The views of a scene show one set of named points, each view turned or mirrored, shifted and resized as a whole, with a little noise and some points left out.

Scene 1
View 1
<53>: [-1.30 -2.39 -0.65 -0.13  1.48 -0.23  0.05 -0.94  0.35  0.44  1.44  0.12
  0.24  0.50  0.05 -0.67 -1.83 -0.55  1.15  1.20]
<136>: [-1.19 -1.60 -0.51  0.59  1.37  1.02  0.34 -1.18  0.05  0.26  0.70 -0.08
 -0.24  0.56 -0.39 -1.62 -2.70 -1.39  0.70  0.75]
<185>: [-1.55 -3.52 -0.32 -0.53  1.61  0.43 -0.64  0.40  0.05  0.92 -1.11  0.55
  1.26 -0.44  0.01  0.00 -0.52 -1.40  0.63  1.38]
<25>: [-0.67 -0.54 -0.29  1.05  1.02  2.09  0.63 -1.55 -0.06 -0.04  0.25 -0.52
 -0.56  0.78 -0.55 -2.28 -3.13 -1.45 -0.05  0.84]
<102>: [-0.35 -1.96 -0.40 -0.63  0.85  0.35 -0.32 -0.57  0.57  0.01  0.53 -0.05
  0.75  0.51  0.54 -0.39 -1.11  0.23  0.30  2.18]
<40>: [-1.28 -2.88 -0.54 -0.43  1.36 -0.13 -0.36 -0.36  0.32  0.59  0.51  0.31
  0.80  0.17  0.19 -0.22 -1.06 -0.61  0.94  1.50]
<162>: [-1.10 -2.32 -0.55 -0.24  1.27 -0.20 -0.10 -0.90  0.48  0.31  1.27  0.13
  0.35  0.57  0.17 -0.59 -1.59 -0.32  1.01  1.40]
<152>: [-1.08 -3.41 -0.68 -1.22  1.20 -1.41 -0.58 -0.35  0.78  0.51  1.65  0.51
  1.15  0.39  0.72  0.66 -0.36  0.58  1.38  2.07]
<129>: [-0.64 -1.41 -0.52  0.15  0.97  0.47  0.09 -1.31  0.44  0.03  1.45 -0.17
  0.00  0.84  0.14 -1.13 -2.15 -0.20  0.61  1.44]
<5>: [-0.77 -2.65 -0.35 -0.58  1.09  0.57 -0.62 -0.05  0.29  0.38 -0.53  0.26
  1.03  0.00  0.37 -0.20 -0.70 -0.57  0.29  1.94]
<44>: [-1.65 -2.59 -0.46  0.33  1.71  0.78  0.02 -0.56 -0.01  0.70 -0.05  0.28
  0.23  0.12 -0.39 -1.03 -1.83 -1.66  0.81  0.66]
<132>: [-1.94 -3.94 -0.59 -0.48  1.86 -0.42 -0.61  0.23  0.11  1.04 -0.22  0.74
  1.13 -0.30 -0.04  0.16 -0.69 -1.32  1.22  1.08]
View 2
<44>: [ 0.63  1.06  1.28 -0.65  1.58 -1.63  0.24  0.79 -1.15 -0.16 -0.83 -0.84
 -0.01  1.44 -0.28  0.28  0.14 -0.60  0.67 -0.14]
<162>: [ 0.20  1.29  0.30 -0.22  0.72 -0.82  0.08  0.10 -0.65 -0.59 -1.05 -1.23
  0.58  0.89 -0.59 -0.05  1.28 -0.43  1.04  0.65]
<132>: [ 0.02  1.79  0.46 -0.55  1.75 -2.76  0.83  0.42 -0.81  0.52 -1.25 -0.95
  0.56  0.91  0.42 -0.52  1.38 -0.80  0.97  0.63]
<25>: [ 1.32  0.47  1.77 -0.38  0.47  0.64 -0.70  0.91 -0.97 -1.21 -0.33 -0.81
 -0.55  1.87 -1.25  1.14 -1.11 -0.34  0.58 -0.77]
<102>: [ 0.36  1.97  0.25  0.21 -0.29 -0.43  0.09  0.29  0.27 -0.20 -0.57 -1.03
  0.39  0.68 -0.24 -0.04  1.20 -0.91  1.44  0.32]
<136>: [ 0.73  0.64  1.33 -0.42  1.19 -0.44 -0.25  0.61 -1.20 -0.90 -0.75 -0.99
 -0.02  1.58 -0.97  0.66 -0.12 -0.23  0.60 -0.15]
<129>: [ 0.50  1.02  0.55 -0.08  0.32  0.12 -0.31  0.18 -0.61 -1.07 -0.77 -1.22
  0.39  1.14 -1.10  0.35  0.70 -0.31  0.99  0.32]
<152>: [-0.42  2.12 -0.66  0.04  0.44 -1.70  0.67 -0.23 -0.09  0.01 -1.34 -1.39
  1.18  0.24 -0.01 -0.86  2.76 -0.76  1.51  1.38]
<5>: [ 0.44  2.21  0.59 -0.09  0.28 -1.58  0.48  0.72  0.17  0.52 -0.46 -0.71
  0.13  0.83  0.43 -0.18  0.87 -1.22  1.31  0.00]
<53>: [ 0.11  0.91  0.30 -0.27  1.10 -0.84  0.03  0.00 -1.07 -0.92 -1.31 -1.35
  0.63  1.09 -0.90 -0.03  1.32 -0.18  0.90  0.83]
<185>: [ 0.38  2.23  0.82 -0.37  1.28 -2.73  0.87  0.92 -0.22  1.03 -0.65 -0.55
  0.06  1.00  0.89 -0.26  0.76 -1.26  1.09 -0.07]
View 3
<129>: [ 0.21  0.20 -0.33  0.26 -0.99  0.14 -0.69 -0.71  0.12 -0.15 -0.13 -0.17
  0.17 -0.10 -0.53  0.56  0.19  0.21  0.43  1.10]
<40>: [ 0.50  0.64  0.11  0.98  0.20  0.71  0.05 -0.14 -0.23 -0.54  0.03  0.36
  0.47  0.22 -0.30  0.67  0.20 -0.34  0.35  1.03]
<44>: [ 0.28  0.84 -0.01  1.20 -0.63  0.73  0.38  0.05 -0.28 -0.46 -0.47 -0.13
  0.31  0.28 -1.09  0.53 -0.05  0.16  0.86  0.44]
<102>: [ 0.35  0.27 -0.52  0.12  0.19  0.34 -0.25 -0.63 -0.61 -0.36 -0.06  0.20
  0.37 -0.17 -0.04  0.51  0.34 -0.16  0.09  1.28]
<136>: [ 0.12  0.54 -0.23  0.75 -1.42  0.36 -0.18 -0.34  0.05 -0.25 -0.52 -0.44
  0.11  0.06 -1.11  0.51 -0.05  0.47  0.87  0.54]
<162>: [ 0.44  0.35  0.05  0.72 -0.37  0.44 -0.48 -0.35  0.13 -0.34  0.06  0.17
  0.39  0.14 -0.33  0.68  0.24 -0.21  0.32  1.10]
<5>: [ 0.42  0.70 -0.45  0.65  0.60  0.77  0.50 -0.24 -0.96 -0.58 -0.24  0.31
  0.47 -0.01 -0.30  0.38  0.22 -0.19  0.26  0.94]
<185>: [ 0.50  1.18  0.12  1.54  0.75  1.19  1.09  0.33 -0.91 -0.84 -0.28  0.42
  0.59  0.40 -0.70  0.42  0.04 -0.32  0.58  0.49]
<152>: [ 0.77  0.27  0.32  0.89  0.92  0.62 -0.55 -0.25  0.19 -0.56  0.65  0.85
  0.71  0.36  0.39  0.90  0.44 -0.96 -0.18  1.68]
<53>: [ 0.40  0.38  0.14  0.91 -0.54  0.46 -0.45 -0.29  0.34 -0.37  0.06  0.12
  0.40  0.28 -0.50  0.73  0.18 -0.16  0.44  1.04]
View 4
<5>: [ 0.39 -0.98  0.84 -0.29  1.61  0.64  0.32 -0.28  1.20 -0.98 -0.14 -0.05
  0.19 -0.60  0.01  0.15 -0.72  0.78 -0.57  0.41]
<129>: [-0.59 -0.35 -0.31 -0.27 -0.09 -0.87  0.24 -0.48  0.25 -0.58  0.35  0.32
  0.57 -1.28  0.23 -0.27  0.27  0.44 -0.07  0.19]
<185>: [ 0.55 -1.76  0.69  0.05  2.16  1.21 -0.26  0.03  1.63 -1.45  0.06 -0.24
  0.46  0.19 -0.24  0.15 -0.85  0.87 -0.73  0.03]
<136>: [-0.80 -0.89 -0.63  0.57 -0.04 -0.77 -0.18  0.01 -0.06 -1.22  1.10 -0.30
  0.56 -0.86  0.19 -0.47  0.09  0.53 -0.30 -0.57]
<25>: [-1.07 -0.24 -0.35  0.72 -0.46 -1.43  0.32  0.27 -1.06 -1.49  1.48 -1.19
 -0.01 -1.72  0.41 -0.53 -0.21  0.69 -0.42 -0.85]
<44>: [-0.26 -1.56 -0.23  0.57  0.88  0.06 -0.50  0.09  0.67 -1.46  0.87 -0.38
  0.56 -0.24 -0.03 -0.36 -0.28  0.66 -0.44 -0.56]
<40>: [ 0.24 -1.12  0.30 -0.38  1.22  0.38  0.06 -0.44  1.30 -0.73 -0.15  0.42
  0.58 -0.46 -0.05  0.09 -0.33  0.63 -0.34  0.45]
<132>: [ 0.36 -2.10 -0.07 -0.06  1.65  1.01 -0.78 -0.32  1.92 -1.01 -0.01  0.60
  0.93  0.55 -0.31 -0.08 -0.24  0.55 -0.38  0.14]
<152>: [ 0.57 -1.33  0.21 -1.28  1.51  0.85 -0.10 -1.12  2.45  0.05 -1.11  1.74
  1.08  0.01 -0.23  0.25  0.08  0.36  0.01  1.24]
<53>: [-0.40 -1.14 -0.60 -0.22  0.32 -0.27 -0.29 -0.51  0.97 -0.60  0.28  0.69
  0.88 -0.44  0.00 -0.29  0.28  0.39 -0.06  0.20]
View 5
<102>: [ 0.82  1.14 -0.16  0.08  1.54  0.52  0.14  0.05 -1.70 -0.21 -0.63 -0.12
 -0.25  0.08 -0.04  1.13  1.62  1.38 -0.12  0.52]
<40>: [ 0.53  1.75 -0.29  0.78  0.77  0.24 -0.78 -0.10 -1.84 -1.10 -0.35 -0.62
 -0.23 -0.56 -0.08  0.83  1.41  0.97 -0.14  0.29]
<162>: [ 0.46  1.08 -0.09  1.05  0.75  0.49 -0.57 -0.33 -1.04 -1.01 -0.16 -0.48
 -0.43  0.12 -0.18  1.01  1.46  1.16 -0.20  0.02]
<152>: [ 1.06  1.19  0.07  0.51  1.33  0.41 -1.40  0.31 -1.95 -0.79 -0.77 -1.45
 -1.49 -0.48  1.14  1.45  1.75  0.08 -0.49 -0.24]
<129>: [ 0.34  0.67  0.11  1.10  0.97  0.69  0.23 -0.53 -0.54 -0.66  0.12  0.14
 -0.05  0.72 -0.65  1.00  1.53  1.78 -0.02  0.17]
<53>: [ 0.35  1.10  0.05  1.29  0.52  0.42 -0.68 -0.51 -0.92 -1.20  0.03 -0.52
 -0.36  0.12 -0.35  0.97  1.44  1.22 -0.19 -0.09]
<132>: [ 0.47  2.39 -0.57  1.02  0.11 -0.07 -1.55 -0.06 -2.36 -1.67 -0.44 -1.15
 -0.28 -1.32 -0.03  0.58  1.29  0.48 -0.25  0.22]
<25>: [-0.27  1.08 -0.22  1.39  0.35  0.52  1.17 -1.08 -0.07 -0.77  0.56  1.20
  1.33  0.86 -2.14  0.36  1.10  2.96  0.39  0.79]
<5>: [ 0.77  2.03 -0.64  0.04  1.10  0.15 -0.33  0.23 -2.42 -0.59 -0.81 -0.29
  0.24 -0.83 -0.29  0.66  1.38  1.31 -0.06  0.80]

In a view up to two points have been moved. Name them for each view, in the order of its rows, or write -.
view 1 | <132>
view 2 | <53>
view 3 | <185>
view 4 | <40>, <152>
view 5 | -
